A landscape with many peaks, sampled at points; each row gives a point and its height.
A climber steps from a point to whichever of its 2 nearest points has the largest rise for the distance, and stops where none of them is higher. Distance is the straight distance between rows; heights are no part of it.
(29) (h 57.6): [130  95 105 117 138 105 102 118 113 156  74 147 147 130 168 149 136 109
 163 162 133 139 200  60 128 139 126 170 125  95 170 145  90 178 173 123
 157  91 118  90 158 150 138  92 127 131  73 102  79 152 176 152 148 132]
(597) (h 58.8): [205 141 131 105 145 159 134 113 153 155  92 130 112 183 155 116 129 132
 169 147 156 134 156 116  61 132  97 199  74 142 135 162 108 157 155 139
  83 104 128 121  96 165 168 115 176 160 156 108 143 115 149 131 108 103]
(690) (h 42.7): [121 151 149 142 117 146 145 144 146 114  96 133 120 122 147 114 134  86
 106  95  95 109 167 139 144 152 147 113 158 123 130 100 131 131 155 127
 139 131 162 127 137 118 115 137 111  87  86 109 120  90 126 103 135 147]
(558) (h 37.5): [ 78 115 122 182 111 121 128 160 135  50 135  91  94 163 143 130 138 107
  76 112  73  82 120 175 106 143 150  93 127 157 102  91 169  95 114 101
 139 147 171 165 114  88 103  95  88  93 126 104 116  69  60  97 123 139]
(718) (h 51.2): [214 176 140 111  91 156 117  81 105 104 192 117 145 170 126 142 126 147
 151  77  97 144 202  87 148 180 117 160 113 104 149 136 133  75 118  89
 141 135 111 133 133 168  99 150 126 169 145 102 101 127 118 190  84 115]
(1151) (h 15.4): [126 102 144 116 111  90 131 154 151 151 110 165 145 182 153 160 120 103
 166 166 186 116 114 100 119  77  62 143 132  68 158 146  57 201 193 187
 167  92 115 105 108 119 153 131 129 177  89 148 115 158 179 141 179  74]
(1017) (h 38.2): [155 102 156 108 152 138 166 156 214 130 171 142  91 162 162  93 171 121
  96 133  79 156 147 135 129 165 131 126 156 137 117 101 146 150 125 108
 174 121 131 171 139 155 144 151 128 152 127 118 128 150 136  71 109 114]
(1139) (h 20.0): [127  88 126 149 143 110 128 152 144 139 184 125  67 109 127  95 182 171
  76 122 140 156 106 135 124  91 137  41 182 139 112 101 181 141  73  82
 144 169 108 151 136 133 154 150 170 113 179 126 136 166 175  92  87 149]
(24) (h 37.9): [ 92 163 123 155 117 147 108 110  54 119 139  96 168  96 105 115 110  88
 140  89 101  75 116 116 154 134 171 160 119 147 128 129 144 120 151 131
 118 114 123 128 139 108  63 104 129  96 155 155  86  68  73 146 132 124]
(329) (h 22.1): [140  75 122 118 130 124 110 121 125 147 161 128 114 100 157 112 161 148
  89 124 120 211 144 114 157  88 141  88 177 140 125 104 168 146 110 123
 170 159 126 146 114 143 167 140 150 100 131 100 144 159 208  77 107 162]
(282) (h 38.7): [119 111 112  96  74  98 164 110 108 161 138 108 136 120 117 108  96 110
 122  97 128 133 147 143 113  97 156 118 183  86 122 105 161 191 105 168
 184 108 155 132  93 146 126 140 162 168 163 109  91 110 145  83 145  90]
(920) (h 65.9): [134 194 139 140 120 156 155 127 135 126  96 130 198 123 117 122 118 105
  87 122 127 144 126 125 154 159 126 141 131 138  99 129 118  60 127  99
  78 131 165 109 165 107  75 139  94  91  99 105 138  84 103 210 169 152]
(522) (h 66.6): [158 164 152 149 141 177 108 140 108 137  93 120 163  91 117 114 179 115
 111  77 113 144 165 115 160 166 176 151 131 175  90  78 127 112 137  50
  72 158 158 142 222 109 113 127 124 109 183 126 129  49  73 146  89 188]
(1244) (h 22.0): [145 178 146 104 108 151 133 122 208  76  85 135 155 177 178 136 102 114
 100 131 159 109  98 111 105 193  67 152 102  95  96 153 107  37 102 119
 101 136 115 129  96 115 141 140  91 165  94 105 149 141 109 183 132 160]
(419) (h 13.7): [158 117 139 106 114 113 129 129 122 179  86 162 171 169 113 162 123 105
 162 162 188 131  96 107 106 100  77 154 107  96 137 160  55 172 166 186
 129  82 121  81  92 156 124 161 171 157 110 118 133 142 148 183 142  74]
(431) (h 63.0): [146 214 133 137  83 143 153 113 154 123  90 160 132 184 120 153 119  85
 118 121 176 136 162  90 108 161 116 152 162  85 107 120 144 114 103  93
 133 145 134 130 114 171  83 160  80 126 117  95 136  73 128 160  90 131]
(370) (h 1.7): [163 128 141 144 120 161 141 149 122 136 122 136 124 162 139 167 102 137
 160 147 154 140 120 118  59 105 150 120  81 154 129 174 144 156 129 213
 104 119 157 160  73 119 141 130 125 133 105 112 151 113 117  97 157  88]
(32) (h 57.4): [180 116 111  94 116 141 120  86 112 184 119 142 178 123 136  94 125 104
 139 124 152 154 180  97 140 138 124 201 137  84 148 134 142 172 141 139
 103  92 121 101 121 144 157 118 175 153 160 122 117 122 169 138 118 140]
(457) (h 42.2): [179 149 128 127 161 145 150 141 127 165 171 141 125 143 102 151 135 173
 148 160 134 145  83 180  94  80 110 137  99 152 120 172 131 105 105 146
  81 148 149 164 103 120 151 171 142 140 141 178 172 131 121  95 117  76]
(115) (h 37.7): [ 79 112 110 132 145 109 108 144  52 105 167  81 116  77 118 132  98 183
 147 125 136 105  69 165 110  58 148  88  88 182 152 144 156 116  73 186
 124 146 121 131 124 115 142 113 185 153 213 158 108 192  72  98 151 131]
(151) (h 31.6): [169 141 133 123 150 147 137 101 143 100 177 150 164 141 197 160 107 133
 135 136 106 137 167  98 168 166  89 141 108 117 129 147 105  44 164 130
 133 121 131 117 152 126 128 126 131 169  89 129  86 183 108 195 127 111]
(12) (h 19.7): [150  87 147  76 104 100 136 104 177 150 171 163 162 168 128 103 141 136
 108 181 151 171 121 137 175 117  76 120 223  74 132  96 110 130 112 145
 163 123  99 151  97 143 154 157 147 153  88 149 128 189 170 137 109  98]
(729) (h 34.4): [147 132 128 132 136 121 158 113 138 160 136 114  97 138 141 118 124 141
 149 125 101 142 154 149 115 116 140 150 136 111 126 123 138 194 133 160
 146 110 151 125 118 142 168 126 187 163 160 139 138 144 128  73 125 110]
(605) (h 50.9): [124 102 116  97 139 107 112 152 154 119 143 162 120 151 113 147  94 152
 135 162 150 161  95 131 118 121 128 127  87 173 149 192 129 119 101 154
 119 137 107 190 132 124 143 135  97 126  53 131 171 166 149 122 115 134]
(733) (h 30.1): [ 76  90 125 171 109 162  98 130 104 123  97  95  99  72 112 139 125 151
 161  98 105  93 139 133 115  91 188  92 171 101 120 101 166 167  90  91
 127 148 144 121 116 161 124  93 154 108 186 119  84  70 146  41 127 141]
(106) (h 23.7): [161  99 134 139 141 106 121 109  76 190 144 139 143 100 107 145 122 184
 144 141 168 177  68 161 146  80  86 109 164 108 114 132 132 153 103 141
 101 132 108 110 108 143 158 180 171 127 182 188 157 180 182 138  92 153]
(241) (h 51.5): [170 186 141 140 180 169 128 155 164 140  79 122 104 138 145 122 123 112
 171 156 149 101  93 151  57  95  83 177  97 149 126 169 113 173 143 185
  94  97 144 130  97 124 182  81 182 154 152 145 158 110 111  71 125 105]
(1021) (h 13.3): [160 123 104  75  89 146 132 136 144 108 139 130 147 160 140 149 117 135
 136 101 118 124 167  93 102 157 155 140  82 169 164 173 154  91 134 155
 127 112  98 139 133 148 117 142 135 156  87  83 114 130 109 163 140  97]
(192) (h 28.1): [ 60  92 116 194 166 117 124 150 144 138 116 131  70  50 123  76 144 148
 123 114  98 141 108 139 179 124 143  95 144 161 145 116 129 166 153 131
 174 121 139 110 148 118 118  94 134 109 125 151 151 133 160  66 159 135]
(627) (h 25.9): [173 122 150 122 153 113  82 119 112 130 196 113 138 101 143 135 130 157
 135  99 103 218 145 108 166 134 108 118 102 133 113 127 126  87 119  98
 106 140  96 120 164 145 155 134 134 102 121 128 142 189 152 161  92 141]
(602) (h 0.5): [122 136 127 181 113 172 149 142 136 112 124 139 109 178 104 139 107 105
 147 100 144  95  79 112  70 147 132 107 125 143  98 152 203 139 146 169
 101 123 147 159  78 126 101 125 105 116 133 108 129  80 106 116 152  99]
(927) (h 47.3): [ 57  95 125 116 121 121 103 131  71 121 155  86 125  94 123 147 151 170
  97 112 164 126 104 136 127  68 157  22 129 174 144 136 150 121 123 121
 177 163  97  90 136 141 121 147 130  86 146 125 123 140 133 133 166 115]
(994) (h 9.7): [142 135 120 145 159 113 103 124  95 143 114 108 145  79 140 123 154 118
 142 153  93  89 197  61 153 184 141 176  94 162 171 148  96 135 163  86
 102  92 108  99 193 150 104  89 157 119 156 130  91 133  91 151 156 143]
(881) (h 20.9): [ 91 111 126 164 149 106 129 115 106 179 152 107 111  80 130 137 120 156
 137 143 111 140 109  95 202 109 127 140 110 114 144 116 100 117 152 161
 146  94  82  83 167 113 102 117 160 124 140 171 125 195 128 105 149 114]
(1163) (h 58.2): [105 142 115 164 112 129 164 142 179 151  76 161 146 126 144  92 130  77
  93 107 130  94  95 124 146 150  80 152 198  90 113 100 134 136 184 140
 121  83 122  86 162  93  65 129 118 116  93 119 113 120 123 160 167 163]
(964) (h 38.4): [128 131 120  82 158  91 142 106  79 126 171 128 107 118 113 155 150 165
 108 153 144 162  82 193 109  10 114 135  99 142 178 122  94 124  88 181
 133 152 139 116 117  97 185 129 181 160 151 172 119 220 120  94 122  84]
(46) (h 46.8): [ 89 104 125 193 180 136 131 157 115 107 142  80  84  88 121 131 135 180
 141 131  64 105  84 164 115 124 154  97  91 144 103 100 181 155 103 129
 118 121 180 158 104 104 140 122 145 144 208 159 102 127  79  71 119 110]
(44) (h 5.4): [140  93  92 120 182 111 120 123 130 119 137 129 110 109 151 173 111 172
 166 168 102 146 155  82 124 135 120 171  52 179 159 179  91 122 159 165
 115  85 111 119 160 143 142 112 148 150 125 124 143 185 120 122 148 105]
(480) (h 46.9): [183 166 151  93  92 132 129 111  49 124 200 101 144  99 137 151 136 141
 145  65  87 116 177  82 137 123 172 145 117 121 133 110 125 108 137 124
 154 136 103 116 144 144  99 158 163 142 180 128  95 134 132 138 105 131]
(528) (h 42.3): [ 93 106 114 127 168  97 121 125  57 131 163 100 103  88 116 143 141 179
 110 118 183 125  68 165 106  29 132  60 107 143 160 136 113 124  74 156
 151 153 100  93 117 119 152 151 171 134 192 152 126 196 134 108 157 102]
(745) (h 33.8): [ 67  78 103 211 119 143 136 164 130  80 144 103 121 146  87 115 123 159
 100  93 109  93  72 172  95 140 144  88 132 157 100 112 189 100 133 108
  73 143 164 163 109  82  77  99  84  93 137 132  96  97  66 146 146 119]
(634) (h 33.9): [120 108 136 112  71 108 152 102 153 145 127 137 126 120 123 109 120 112
  96 114 146 132 125 134 152 125 162 115 229  87 104 111 166 132 113 131
 164 120 153 191 103 139 100 130  95 124 107 103 150  96 175 103 136 156]
(1164) (h 27.9): [112 109 127 181 106 191  81 109  50 126 166  79 145 103 111 182 124 147
 154 100 174 107 120  97 108  69 186  93 128 113 106 132 155 122  84 102
  96 179 119 139 134 158 100 128 110  84 193 132  96 101 136 122 113 171]
(413) (h 31.1): [ 78 117 118 169  87 141 119 113  69 134 124  97 137 105  92 164 114 125
 143 103 171  94 106 126 126  97 168  97 173  73  95  81 140 133 101  76
 131 183 122 122 131 132 110 126  94  77 192 136  89  55 142 125  82 196]
(198) (h 37.6): [141 135 141 147 161 145 161 162 187 114 165 121  58 175 134 120 169 131
 127 133  67  95 115 141 112 158 141 135  99 149 106 113 142 152 140 141
 153 117 145 157  88 110 143 142  99 156 128 156 139 134 100  62 101 101]
(686) (h 14.7): [133 118 112  84 100 111 146 100 144  89 177 100 122 154 116 132 119 136
 109 109  92 104 132 138 122 153 163 100  92 180 152 121 163  92 117 140
 159 140  97 152 110 130 111 152 129 147 103 135 120 153  75 117 137  96]
(1071) (h 32.4): [ 62 122 119 193 158 123 136 160 131 124  82  93 105  58 117 113 149 121
 103  98 109 107 109 149 187 122 151 110 163 167  99  96 130 128 155  85
 156 125 147 102 184  77 111  76 120  67 123 129 131  89 103 103 148 165]
(1230) (h 11.6): [158 138 119  85 148 148 110 116 109 130 102 131 161 125 134 150 147 124
 133 128 121 128 201  79 126 168 141 159  97 163 176 174 107  94 163  99
 114 110 106 115 183 157 106 110 129 115 111  79  94 121 109 188 157 135]
(547) (h 39.2): [172 129 132 106 134 123 131 119  94 151 212 136 148 133  81 149 129 181
 129 135 148 144  48 173 132  58 104 125 127 145 157 177 146  82  82 166
  94 168 117 171 106 111 151 183 161 149 137 194 133 187 124 135 167  80]
(572) (h 14.2): [119 180 117 119 105 121 104 127 128  92  75 152 120 160 113 123  96 109
 153 152 165 142 151 106  93 136 136 145  79 129 129 145 114 117 108 119
  86 145 128 144 132 142 149 109  64 139  62 104 173  95 121 167 111 170]
(295) (h 17.2): [106 122  92 157 159 138 107 130  82 128 121 118 127  91  86 114  67 153
 159 142 132 127  99 142  96 116 155 132  80 157 119 171 162 156 117 122
  53 121 117 137 104 106 115 100 145 115 176 161 160 133 102 136 122 130]
(714) (h 42.9): [159 133 131  98  76 112 146  97  71 148 167 103 125 110 122 168 123 119
 135  74 122 132 181 104 126 115 163 153 149  87 130  97 151 171 125 151
 188 144 127 127 107 162 109 167 159 151 173 120  86 104 154  69  90 123]
(629) (h 59.5): [163 116 152 163 138 158 121 147 110 150 151  81 120  85 111 113 175 145
 125  85  87 127 135  98 153 171 163 123  92 204  97 121 151 137 162  66
  85 126 155 146 177 142 123 116 149 137 199 118 130 113  82 129  99 157]
(753) (h 17.7): [138 122 134  62 106 132 129 112 174 125  82 171 189 127 150 125 133  97
 112 151 151 180 174 110 172 133 104 126 218  93 154 125  95 118 147 110
 138 105 156  99 153 165 116 147 110 122  74  61 118 130 164 168 135 154]
(134) (h 35.1): [ 60 111  97 146 101 120 111 132  76 105 122 102  84  91 103 114 129 150
 120 120 138  85 111 149 101  99 157  58 185 102 119  71 176 137  82  61
 162 168 109 107 109 147 122 105 122  90 172 119  62  77 151 105  95 146]
(446) (h 17.6): [131 157 125 117  62 137 129 138 135  55 108 111 126 154 131 137 114  75
 111  88  99  75 153 141 103 175 145 168 107 152 148 136 121  73  82 124
 110 139 135 173 135 133 138 127  88 141 112  95 131  60  56 121 125 168]
(697) (h 37.8): [112  71 128 110  93  88 134  97 134 150 146 160 124 131 109  64 136 142
  83 131 159 139  74 156 152 107 133  45 226  99 140 137 161 136  82 140
 175 132 122 176  82 143 113 154 136 114 158 139 149 134 196 114 156 144]
(537) (h 27.5): [ 88 128 159 147 142 129 121 145 160  98 126 132  99 172 119  89 142 104
  32 170 116 147  65 171 124 141 121  60 135 134  99 121 120  90  89 103
 141 151 158 161  99  60 117 124 116  74  90 131 159 101 126 135 126 128]
(1155) (h 24.6): [109 154 151 124 128 137 159 144 188  80  90 128 127 193 142 119 125  92
  80 159 131 107  82 146 121 148  79 113 121 112  89 131  76  68 115 134
 129 137 141 126  95  73 133 126  99 111  65 117 184 134 115 149 157 133]
(533) (h 71.7): [150 170 164 105 101 115 144 134 195 146  98 175 151 197 100 116 129 122
  93 135 159 128 128 126 119 170  94 108 183 111 111 103 120 111 135 121
 132 120 133 122  97 181  78 192 114 123  96 111 150 100 132 165 106 130]
(1131) (h 42.0): [139 108 103  79 152 152 132 142 175 100 165 169 154 184 164 194 127 157
 166 158 138 133 113  94 119 103  91 179  93 161 156 175  94  69 140 176
 134 114  98 150 121 124 186 137 135 207  89 142 119 184 141 142 150  64]
(922) (h 28.6): [139 148 121 128 149 129 112  98 130 125 137 138 140 118 171 126 101 154
 155 157 113 177 144 107 177 154  88 149  96  89 101 143  78  71 145 106
 105 134 122 112 163 120 140 130  95 125  83 146 153 179 130 169 105 163]
(763) (h 63.5): [141 148 151 131 149 144 141 149 205 170 105 177 127 168 120  95 144 139
 120 145 140 170 115 122 116 176  97 138 142 135  95 116 135 129 131 107
 109 136 141 121 138 148 124 140  88 116 102  98 167 109 143 123  97 138]
(1194) (h 43.0): [144 132 129 118  90 117 150  98 184 126 134 126 105 162 168 100 122 105
 123 125 108 120 188 152 161 166 113 172 175  65 119 106 139 151 134 116
 154 131 109 154 127 140 139 144 121 163 102 144 130 135 142 138  76 157]
(71) (h 30.5): [ 72  69 134 197 138 145 125 165 132 118 117 122  86 133 107 118 148 148
  75 128 126 132  79 164 120 130 125  55 156 116  85 109 148 132 124  84
 111 160 169 157 113  87  98 121  80  81 146 149 105  98 134 116 140 131]
(359) (h 2.8): [171 128 116 122 127 147 126 136 112 110 139  96 120 154 156 158 100 126
 175 142  99 115 142  81  81 123 166 168  43 189 178 176 154 151 134 229
 122  95 161 158 107 134 145 113 151 179 126 102 124 113  95  95 184 106]
(86) (h 15.5): [154 164 145  81 144 150 122 129 175  89  94 148 195 135 193 142 123  85
  84 150 146 159 202 119 167 153  64 115 180  84 138 120  81  71 120  73
 111 138 166  76 147 153 135 155 131 148  86  59  85 170 121 173 112 117]
(225) (h 50.1): [ 69 164 125 169 119  94 141 153 148 102  80 144 119 134 125  93 111  74
 113 103 119  74  97 160 125 148 110 136 146 107 122  86 120 133 167 137
 142  93 112  61 139  78  89 101 101  94  83 107 137 123 100 162 162 104]
(657) (h 41.8): [ 77 114 124 206 146 122 153 156 146  79 145  98  74 134 137 104 138 118
 126 135  62  93 110 153 124 147 163 106 121 113 110  79 187 149 121 125
 154 134 177 153  80  98 125  93  98 137 156 143 104  94 105  75 108 126]
(328) (h 12.9): [142 124 126 113 125 110 131 111 120 180 128 167 147 162  78 159 110 150
 146 143 172 130  93 137 105 118 102 120 110 135 128 169  95 154 137 165
 108 127  97 115  91 111 116 158 129 123 130 145 152 134 128 174 144  69]
(59) (h 38.6): [140 126 139  67 155 143 134 118 164 126 146 176 149 201 158 163 129 145
 148 158 156 130 146 116 113 128  87 137 130 103 121 135  89 103 166 154
 164 118  92  99 117 135 142 164 126 157  99 144 101 172 153 155 119  44]
(167) (h 42.8): [ 77  78 123 137 130  92 126 141 150 134 122 163  88 101 112  54 150 146
  87 177 140 128  63 185 151 118 110  56 196 124 168 106 134 145 115 109
 170 154  97 157  95 105 133 109 141 119 127 168 160 117 200  89 155 116]
(330) (h 52.9): [ 80 101 129 133 107 122  97 128  89 117 119 108 139  98 109 149 125 149
  79 130 170 158  92 134 146  88 153  61 114 188 132 155 123  91 115 128
 142 157 147 148 128 133 104 129  81  58  80 112 159 123 127 151 179 148]
(303) (h 41.0): [ 79 105 106 120 162  86 135 153 158  86 152 130  88 117 100 128 115 136
 149 144  97  96  90 159 104 107 138 113 101 206 180 153 137 127 115 177
 135 111  85 161 130 117 142 112 117 156 106 155 158 166  83  65 180  74]
(1085) (h 35.0): [141 133 130  92 159 147 141 124 206  93 113 154 137 179 213 152 134 120
 116 146 140  96 180 124 127 182  80 112 139 105 109 112 100  80 170 110
 155 122 106 104 126 135 155 127 109 160  98 138  86 183 115 152 115 106]
(746) (h 16.6): [112 127 126 125 116  91 124 122 116 100 159  95 108 102 117 111 140 140
 100 107  78 116 123 166 136 164 163  91  99 159 105  87 161  90 101  83
 111 149 105 139 138 111 131 124 126  95 144 137 141 143  88 145  95 140]
(1067) (h 26.2): [144 119 125 137 108 125 138 103  99 172 148 128 124  94 111 126 134 155
 127 110 161 162 122 129 160 132 134 101 162  90  89 106 167 138 108 107
 111 141 100 123 144 140 138 155 144 103 172 159 147 138 157 146  74 174]
(650) (h 17.4): [126  80 142  81 118 122 138 111 197 151 150 154 167 166 130 122 135 125
 145 147 152 122 115 135 141  88  72 155 194  62 149 135  69 176 160 192
 170  90 117 138 110 128 154 149 144 194 102 175 131 166 160 118 170  92]
(709) (h 49.3): [ 95 112 142 113 126  72 121 127 167 134  90 174 105 141 105  84 148 109
  84 188 150 142 111 171 139 120  94  83 168 109 155 100  78 139 137 103
 184 144 121 107 119 125 140 122 120  85  63 138 181 132 167 141 136 121]
(945) (h 56.0): [177 180 138 155  99 147 145  82 108 157 147 141 121 175 100 137 109 132
 154 117 161 155 202  98 126 169 124 202 100  95 109 133 149 112 112  87
 125 140 112 149 102 169  92 130 100 168 139 130 143  89 137 141  72 116]
(73) (h 57.0): [100 107 112 118 126  81 135 134 168 139  85 159  86 142 123  83 121 103
 126 134 134 116 125 162 119 127 128 111 165 120 148  96 133 190 157 142
 164 111  89 101 105 132 141 112 125 138  83 125 150 137 157 122 142  86]
(287) (h 56.8): [102 184 106 124 111 106 131 125 121 111  80 135 152 158 155 114 118  69
 138 113 134  78 156 114 108 165  81 169  93  40 123 119  69 119 155 103
 137 117 112  71 133 103 142  91  87 147  92 129 108 116 113 201 125 145]
(897) (h 45.7): [145 156 147 161 196 158 152 166 161 164 128 160  87 136 105 169 141 137
 156 155 141 103  57 175  80  86  83 132  95 133 116 169 116 173 122 140
  83 117 174 163 101 106 147 138 130 135 137 159 183 101 133  62 131 102]
(699) (h 15.9): [114 141 113 119  86 119  91 134 116  68 116 135 113 112 125 136  92 117
 122 117 127 123 152 131 119 148 174 134  73 185 134 151 122 101  73  81
 105 162 167 182 162 134 163 106  78 121 103  95 172  72  82 120 104 199]
(678) (h 19.9): [160 118 126  97  98 115 104 112 135 143 115 153 153 125 132 138 145 128
 109 124 137 206 184 120 158 135 145 136 161 126 137 111 138 145 127 108
 134 146 135 118 135 160 146 147 105  98  92  83 135 125 182 123  94 160]
(993) (h 20.6): [117 128 120 150 150 117 122 130  87 115  84 108  88 115 100 129  79 120
 192 145 121  97 158 135  88 119 151 135  69 134 134 151 148 208 121 139
  79  88 157 113  65 137 145  66 150 153 158 123 139  98  97 100 127 101]
(633) (h 24.7): [110  90 111 127 154 123 112 132 138 130 132  96  83  65 165 123 156 133
 113 119  89 166 133 111 200 118 137  82 154 161 152 111 125 146 143 123
 192 141 127 106 154 122 161 105 146  96 130 126 143 158 176  81 127 173]
(948) (h 38.1): [145 148 148 129  90 150 161 120 159 136 111 133 147  98 129 115 135  75
  97  85 115 143 167 127 168 135 169 155 216 100 100 114 146 109 109 116
 151 131 151 159 173 142  90 155 114 107 113  95 104  76 157  94 125 168]
(190) (h 4.0): [169  92 105 104 148 131 130 119  87 120 128 105 148 123 165 177 113 144
 153 151  86 154 161  97  94 101 144 180  40 185 200 145 109 152 160 224
 119  84 176 114 129 118 143 102 183 165 152 102 141 176 110 117 148 109]
(889) (h 53.0): [134 119 124 160 165 131 122 161  85 130 152  63 111  60 143 149 142 165
 154 137  68 106 128 110 156 155 163 107  79 171 116 140 144 164 144 133
 103  99 159 136 130 125 133 117 138 145 213 155 141 131  99  84 111 150]
(426) (h 33.4): [118 135 121 111  90 150 128 102 104 141 109 118 158  62 129 105 141  95
 130  92 132 122 146 118 175 135 200 168 211 103 123  94 159 126 114 116
 111 119  97 158 176 112 112 111 118 107 165 118 111  76 153 125 121 200]
(882) (h 29.1): [141 141 144 136 104 151 107 132 107 156 132 108 134  63 153 141 153 121
 141  74 144 158 141 114 179 108 160 107 166 114 105  63 126 110 108  86
 116 158  98 109 186 123 148 129 143  99 157 131 134 112 165 132  82 225]
(230) (h 76.8): [149 198 140 134 141 155 127 127 104 121  81 128 188 123 131  99 162  83
 114 125  93  88 163 113 142 179 158 190 102 154 113 131 100  90 150  80
  96 131 147 116 205 113  90 117 121 107 143 122 101  70  65 183 135 163]
(1110) (h 49.9): [120 118 101 103 111 122 155 113 133 212  97 148 179 117  94  96 109  93
 132 133 157 128 128  99 145 159 119 147 148  73 132 124 110 176 154 128
 147  87 100  83 122 141 109 128 153 131 116 122 102 119 148 158 130 128]
(811) (h 44.2): [113 105 113  83 117  96 153 143 100 179 136 125 143 124  95  90 110 131
 112 101 136 128 102 164 139 129  91 114 124  79 118  98 105 162 146 148
 171 106  82  77 121 133  90 151 164 132 136 132  95 131 113 145 124  58]
(1198) (h 46.3): [125 111 110  92 153 127 127 158 164 113 153 143 112 155 127 153 123 138
 158 171 138 121  76 135  79  59 108 140  59 171 173 176 111 130 117 177
 113 116 104 151 107 104 162 141 120 170  75 152 170 167 149  83 167  64]
(676) (h 59.0): [112 156 156 100 113 116 113 140 133 121 106 124 170 135 119 126 142 113
  68 133 140 167 126 124 143 144 134  95 124 162 108 149 106  91  93 101
 108 176 164 114 147 143 112 150  96  80  78  74 164 101 111 179 148 165]
(1011) (h 47.1): [102 131 150 153  79 148  79 130  98  69 107  94 149  92 114 149 111 114
 110  82 129 112 111 136 131  98 198  99 131 175  97 153 130  86 116 114
 133 181 172 173 152 119 125 110  92  69 100  98 119  80 105 114 176 158]
(361) (h 68.7): [120 139 129 111 108 103 122 126 143 112  88 146  99 145 148 125 127  88
 167 142 144  96 182 109  98 136 128 154 124  83 150 128 109 181 155 138
 175 116 114  97 119 132 153  94  97 135  63 114 114 136 151 146 130 131]
(515) (h 48.7): [129 164 117 126 108 115 137 101 165 134  69 150 137 170 152  81 128  91
 133 131 142 113 180 111 109 171  97 208 146  71 107  88 123 145 132  88
 112 128 118 122 159 129 137 118  90 160 128 153 126  91 129 168  79 184]
(84) (h 69.0): [147 149 134 141 140 156 156 118 153 166 117 150 169 138 131 106 114 131
 123 137 140 140 103 127 173 175  90 143 156 122  95 112 112  87 168 123
  97 104 134  94 169 120  59 151 128 101 114 144 122 123 112 203 143 120]
(527) (h 42.6): [155 154 136 140 104 167 150  82  74 133 171 104 160 120 132 136  95 124
 157  90  94 129 143 102 152 143 140 142 102 114 113 147 163 107 139 156
 141 125 133 130 116 117  84 147 134 128 134 158 104 122 129 145 144 112]
(189) (h 35.3): [151 144 118  98 190 123 140 118 119 114 183 145 137 123 121 181 133 171
 134 175 106 170 115 167 127  26  81 191  95 146 160 127  60 122 120 178
 106 113 149 132 147 103 174 141 168 172 127 178 162 210 128 103 150  83]
(467) (h 66.0): [187 134 130  82 162 176 136  94 125 161 116 150 158 179 145 123 136 136
 177 140 157 135 193  99 121 169  82 179 102  93 138 159 110 122 165 102
 120 102 102 115 110 164 147 127 183 175 160 105  95 127 170 177  97  96]
(227) (h 18.3): [147 101 170 128 155 117 134 140 132 119 183 109  91 131 133 104 166 159
  84 127 106 168 111 141 136 134 147  54 116 159 107 116 159 117 112  97
 143 170 135 155 150 115 128 132 138  84 128 139 122 171 121 114 101 125]
(1138) (h 7.3): [144 135 103 140 156 136  94 113 115 115 112 121 124 118 174 150 126 126
 175 196 106  66 171  68 109 164  99 188  66 134 168 183  99 129 172 144
 118  82 111 118 144 148 135  74 143 164 115 134  98 173 115 151 171 127]
(478) (h 14.8): [ 92  98 124 152 155  94 108 138 103 159 117 159 125 112  65 130 107 162
 153 149 162 124  79 147  94 113 136  91  91 170 142 183 141 153 118 138
  73 122 116 148 120 120 120 129 113 102 120 141 179 109 118 141 184 119]
(216) (h 39.6): [ 69 109  94 118 114  93 146 137  57 164 140  92 107 106  96 115 114 138
 125  89 153 101 104 157 104 115 140  67 116  95 100  92 145 151  92 107
 156 152  97 100  96 134 117 142 126 115 165 135  81 120 124 127  96  98]
(942) (h 56.4): [132 136 141 114 180 130 121 157 192 128 115 182 103 157 103 151 140 126
 145 189 158 145  77 129  91 138  93 145  86 144 102 165 100 137 157 120
 113 119 112 127 127 129 152 134  75 113  81 148 177 150 170 113 107 138]
(267) (h 41.4): [132 152 149 153 110 140  80 119  66  75 100  84 138  96 121 151 128  79
 133 115  91  87 167 121 138 153 220 164 123 164 135 136 120 109 121 123
 124 148 153 154 167 123 107 103  87  84 162 106 104  68  71 112 125 170]
(979) (h 19.5): [131 210 132 115  97 154 130 142 160  65  74 124 152 166 152 115 124  76
 109  80 134  80 147 103  77 187 107 195  98 121 109 144 125  52 111 107
  83 126 133 124 124 108 123 127  74 148 110  81 137  72  82 154 139 184]
(978) (h 37.3): [ 95 126 116 186 147 127 133 170 149 122  82 114 123  73 133  86 152  72
 120  90  73  72 129 142 151 173 156 147 189 147 126  76 149 170 162 124
 109 103 159 107 164  93 110  96 116 105 134 100  97  80 100 113 143 162]
(326) (h 23.6): [142 111 135 126 158 124 106 117  81 151 207 120 119  99 142 141 140 168
 154 108 120 185 121 102 153  84 103 126 103 127 128 119 107  98 145 159
 121 128  99  61 157 133 129 151 172 132 167 147 125 216 149 143 126 113]
(444) (h 21.7): [195 107 150  86 128 102 121 117 132 170 172 152 141 148  90 124 140 168
 147 166 155 184 111 157 148  90  76 150 163  91 130 130 109 140 108 119
 115 142 109 128  86 159 159 182 157 142 129 173 144 198 181 121  76 110]
(335) (h 24.9): [ 86 110 126 177 125 106 101 147  92  98  94 101 100  78  93 127  90 115
 184 120 116  89 140 145 105  97 144  88 135 101 153  83 170 227 115 141
 145 140 158 104  65 130 159  62 158 131 176 108 102  90 133  77 132 103]

Where does a climber stop that starts at each point below?
(86) -> (533)
(44) -> (690)
(979) -> (230)
(602) -> (230)
(1151) -> (690)
(753) -> (690)
(326) -> (533)
